A landscape with many valleys, sampled at points; each row gives a point and its height.
A ball rolls from a point to whichever of its 2 nearest points has the largest drop for the distance, and stops where none of them is lower. Distance is the straight distance between rows; heights are no part of it.
Rof (h 57.2): [146  83 125 118 132 108 135 153 168  90 147 133 159 164  80 130 152  85
 144 130 201 134 187 131 148]
pezab (h 63.0): [126 159 103 103 166 114 112  84  97 204 151  90 115 140 160 120 126 169
 108 177 127 133  58 100  95]
Gub (h 61.1): [170  92 118 121 128  93 146 114 121  82 147 110 154 151  99 134 164 105
 122 129 239 147 156 116 140]
riger (h 48.3): [ 86 178  92 108 126 148 110 135 126 174 139 119 106 134 145 139  80 163
 114 139 100 124  92 138  63]
Meto (h 32.7): [125 123 145 147 110 148  75 140 166 165  98 135 136 129 161 154  94 115
 185  93 178 177 121 100 178]
kele (h 45.7): [143 129 139 108 139 116 156  65 105 115 110 149 107 115 130 100 181 154
  92 129  66  87 106 114 129]
dolod (h 51.9): [ 95  88 119 100 150 103 165 170 154  90 127 141 133 174  89 100 135  93
  98 160  73 134 170 147 129]
saso (h 66.8): [153  94 103 156 104 101 165  46  94  68 143 128 166  78 108 143 148 113
  97 114 189 124 139  95 147]
buze (h 26.3): [114 124 119 166 110 133  91 119 124 178 113 130 126 137 153 165  55 133
 144 103 186 194  96  82 157]
zotan (h 43.0): [100 143 127  27 170 145 135 118 127 139 109 120 109 147 123 112 155 172
 143 154  72  72 114 147  93]
rulun (h 47.2): [120 111  60 161 109 106 142  62 120  79 156 140 143  92  73 157 128 133
  79 162 143 116 137 100 100]
kure (h 48.6): [ 83 122 158 135 145 109 143 205 116 135 129 136 109 154 150  98  85 108
  87 135  56 159 134 152  98]
savi (h 28.0): [125 138  91  93 130 150 135 107 139 121 153 110 132 126 114 156 126 134
 123 153 180 112 122 123  98]
Nekon (h 25.4): [141 174 128 182 144 125 112 115 134 122 154 157  99 130 123 111 199 145
 110 170  78 128 121 129 124]
vum (h 40.4): [142 132 174  75 154 146 136 119 136 130  90 117 108 132 146 113 165 140
 157 110 122 114 111 124 146]
rabik (h 77.9): [121 158 158 148 103 169 105 196 108 130  98 123 109 101 152 118 109 128
 170  89  83 107 159 188 129]
lizug (h 57.7): [125 141 113 200 136  90 123  92 120 183 140 150  96 108 132 115 100 148
  75 165  72 158  82  88 146]
Lef (h 32.0): [134  85 155  79 141 136 157 123 161 105  87 131 147 141 106 112 149 125
 132 105 109 133 142 115 171]
gidig (h 28.6): [125  88 149 104 158 106 105  70 152 185  61 114 135 112 137 111  92 155
 144 112  57 116 106  84 201]
Doka (h 71.3): [137 113 173 119  97 185 126 186 139 134 115 127 147 100 119 145 110 110
 175  61 132  65 181 168 111]
Vaso (h 75.6): [131 151 207 119 119 155 153 179  97 114  75 111 105 103 177 112 133 138
 157  66  81 115 148 171 130]
luf (h 38.1): [164 149 156 154 122 138 140  61 124 107  88 160  84  96 135  99 214 164
 127  97  79  95 121 101 153]
resi (h 34.6): [148 165 165 152 154 104 107 110 122 162 138 130  97 143 155  94 189 152
 135 153  68 116  83 108 138]
topiv (h 29.4): [161 123 174 150 129 122 125  36 120 133  70 155 113  85 156 109 163 166
 140  78  84 111  98  96 194]
pafep (h 68.3): [131 114 131 172 102 140 108 164 134 118 162 127 143 121 108 158 103 103
 142 124 191 141 168 114 118]
Bes (h 60.8): [129 155 116 147 157 102 128 109  96 184 152 100 105 125 146  92 109 158
  89 171  67 141  73 101 110]
teda (h 59.3): [103 125 110  81 120 109 144 158  73 136 145 103 140 165 158 140  86 110
 133 134 203 129 118 162  78]
puf (h 42.6): [153 160 160 189  99 168 122 125 132 123 134 135 107  54 156 167  94 139
 129  80 173 132 120 100 121]
bif (h 47.1): [122 184 165 191  92 152 102 148 106 157 114 135  87  81 182 157  95 156
 140  88 131 145  96 125 126]
Bot (h 49.2): [111 130 107  57 165 118 158 111 121 140 142 105 113 159 135 112 150 145
 104 177 111 107  92 138  79]
mumez (h 63.2): [147  99  91 103 156  71 147  79 134  80 147 136 150 174  71 101 206 128
 102 177 119 121 127 133 152]
Dos (h 35.0): [123  88 148 101 146 134 133 130 160 170  68 132 124 121 130 122  77 132
 135 129  73 138 126 100 162]
Zufef (h 34.0): [114 138 109 135 108 157 145 134 131 120 148 134 118  98 131 153  81 132
 102 128 152 126 114 114  93]
Gisig (h 41.5): [119 109  78 115 134 126 163  55 102  79 124 138 135  77  95 125 138 147
  75 137 117  80 125 116 117]
Rog (h 44.6): [ 77  95 139 108 131 135 140 204 147 145 112 139 134 167 128  96  42  98
 122 126  74 161 148 142 115]
Lamul (h 61.0): [115  79  87 139 145  88 132  90 159  95 104 150 166 121  83 120 128  95
 112 152  85 139 150 110 177]
Gumet (h 47.7): [126 170  87 146 111 149  66 167 143 168 144 128 141 151 137 130 152 125
 185 151 121 129 128 194 120]
tago (h 47.3): [135 131 164  80 130 162 117 148 152 108 102 131 137 129 121 135 169 134
 184 104 142  77 140 163 139]
Fimet (h 55.4): [140 105  92  61 162  93 141  64 127 130 132 115 144 163 111 118 176 139
 120 178 135 114  99 136 129]
Fut (h 33.6): [107 124 150 165 110 131 121 140  74 150 137 118 130 115 184 141  61 122
 113  97 177 205  92  91 127]
felo (h 36.4): [145 149 151 141 129 114 137 137 151  76 149 154 121 152 113 118 210 119
 112 152  91 121 142 137 129]
sodo (h 43.7): [107 135 101 115 131 144  75 174 158 167 133 119 145 176 139 145 123 117
 193 127 162 138 138 161 138]
tid (h 66.7): [144 151 118 215  79 138 102 171 105 130 195 150 131 110 123 154 117 120
 134 114 189 147 145 143  96]
Kizo (h 50.6): [145 133 148  75 125 107 169 148  95  82 166  93 132 163 139 129 147 104
 124 128 202  84 137 163 100]
bosu (h 48.7): [131 121 123 222 118 103  98 134 159 136 119 158 130 123 132 132  85  95
 121 134 120 206 138  82 194]
funog (h 38.6): [117 113 106 120 136 140  53 123 174 165 116 117 141 170 133 143 112 134
 196 132 212 174 134 113 155]
Dofin (h 52.8): [143  93 158 101 116 144 130 171 171 104 122 132 147 151  88 138 156  98
 181  99 155  99 175 151 155]
betig (h 40.6): [124 194 143 153 144 122  76 130 121 170 134 139  95 145 150 125 198 167
 176 137  70 111 101 165 116]
zubut (h 40.3): [ 73  91 135  91 152 138  98 170 167 179  88 116 119 155 120 116  62 112
 151 142  74 159 141 121 133]
pid (h 51.2): [149 117  91 166 116 117 139 122 134  87 182 132 143 127  73 146 156 111
  84 156 157 125 161 116 101]
bep (h 66.5): [119  91  80 111 147 106 120  75 176  97 118 148 157 156  56 128 176 129
 139 164 117 115 148 124 165]
bug (h 62.1): [122 167 111 204 118 132  89 164 167 133 158 161 116 124 105 139 126 117
 123 157 110 154 144 123 131]
zito (h 46.4): [135 176 124 115 136 135  70 141 162 142 129 134 119 174 126 118 203 143
 189 160  96 108 129 179 135]
dati (h 54.8): [126 143  95 161 113  98 117 170 117  95 191 132 156 170  98 138 144 104
 108 170 169 148 146 142  88]
fizo (h 46.3): [100 130 144 110 142 101 156 184 111 101 153 131 123 160 124 104 136 113
  94 163  75 125 151 163  87]
damat (h 35.1): [124  93 106 137  99 132 165  99  90 111 117 115 162  85 144 142  59 116
  79  97 176 174 120  83 136]
fezup (h 21.6): [138  98 152  63 135 140 185 138 147  77  96 130 134 130  90 118 156 114
 107 117  89  83 161 143 136]
daz (h 29.5): [126 118 122 129 129 127 161  91  69 134 137  96 133 100 174 129  82 123
  81 108 192 177  85  92 105]
rabo (h 64.7): [131 183 125 213  96 145  99 153 127 129 165 156 111  94 117 152 132 139
 130 121 125 123 126 144  98]
Nitog (h 45.2): [158 133 162 101 137 105 144 152 124  92 152 116 131 168 133 116 185 100
 129 137 155 108 138 152 132]
zibid (h 65.6): [133 113 100  60 169 113 115  45 126 198 126  81 138 156 134 114 131 171
 132 161 148 125  56  98 136]
Busa (h 64.2): [158 110 139 137 117 117 165 116  98  87 145 110 154 110 121 137 142 105
 100 107 189 127 136 109 129]
penom (h 69.8): [131 117 126 114  99 168 110 158 135 141 146 128 145 118 114 161  89 117
 162  94 185  91 169 153 103]
mubof (h 34.5): [117 104  76  65 137 135 175  85 110 109 132 100 130 115 100 145 108 140
  86 147 148 101 125 114  92]
Teduf (h 53.3): [141 140 105 218 121 116 114 101 140 146 124 165 107  82 136 138 114 127
 100 145 112 171 122  88 169]
fitip (h 58.5): [124 143 116 154 141 104 100 159 141 131 166 141 131 166 124 116 147 103
 138 173 133 167 128 140 119]
runuk (h 79.8): [115 156 108 154 100 162 121 206 113 142 147 113 142 142 142 134  99 131
 147 108  78 115 152 202 102]
tebag (h 51.0): [100 182 128 150 113 147  99 139 103 182 121 123  88  98 181 125  76 167
 136 112 100 127  90 146  99]
luvo (h 73.2): [145 125 202  94 109 180 162 176 109 101  85 106 125  90 148 129  99 115
 167  46 127  98 168 159 121]
lagom (h 68.9): [182 113 112 154  98 156 147  49 122 101 124 138 147  49 129 164 144 129
 118  98 202 112 126  88 152]
pozu (h 34.1): [113 140 144  56 140 147 167 158 124  91 109 124 101 144 120 116 157 136
 128 138  76  71 136 165  98]
kad (h 55.2): [139 128 155  46 135 121 171 164  74 114 129  89 140 150 170 123 101 107
 131  95 207 116 120 167 114]
Tipav (h 21.0): [143 116 153 117 145 113 108  38 129 186  79 130 121 110 150 108 146 172
 143 110  84 107  75  81 180]
Supo (h 38.5): [151 108 161 161 111 160 133 131 152 123 113 132 137  87 145 152 109 118
 140  80 158 147 148  93 156]
lim (h 39.5): [123 161 134 117 111 131 135 159 105 116 154 124 125 123 151 133 126 134
 122 131 131 117 125 156  76]
zuvo (h 43.2): [147  90 151 186 119 113 131 111 155 115  97 144 137  89 135 121 115 100
 118  92 120 176 147  92 192]
ropu (h 56.8): [113  67 116 132 161 104 141 140 175 101  95 141 147 154  72  98 100  85
 121 143  81 154 183 117 176]
vol (h 44.5): [ 85 170  79 111 119 126 141 167  94 144 169 125 116 158 132 126  97 141
 102 155 118 127 116 163  60]

For each start below, name the point where the ball stops.
pezab | Supo
Busa | fezup
rabik | savi
zibid | fezup
kure | Tipav

Call two points neighbours if one is among the 2 nearest of the other. Go from one point of each pair to the other, from neighbour to neighbour, staying as low as possible. Name the highest point that can't be avoided.
buze and Nekon | Gumet
fizo and savi | kure
Supo and savi | tebag
Tipav and savi | kele
buze and daz | Fut
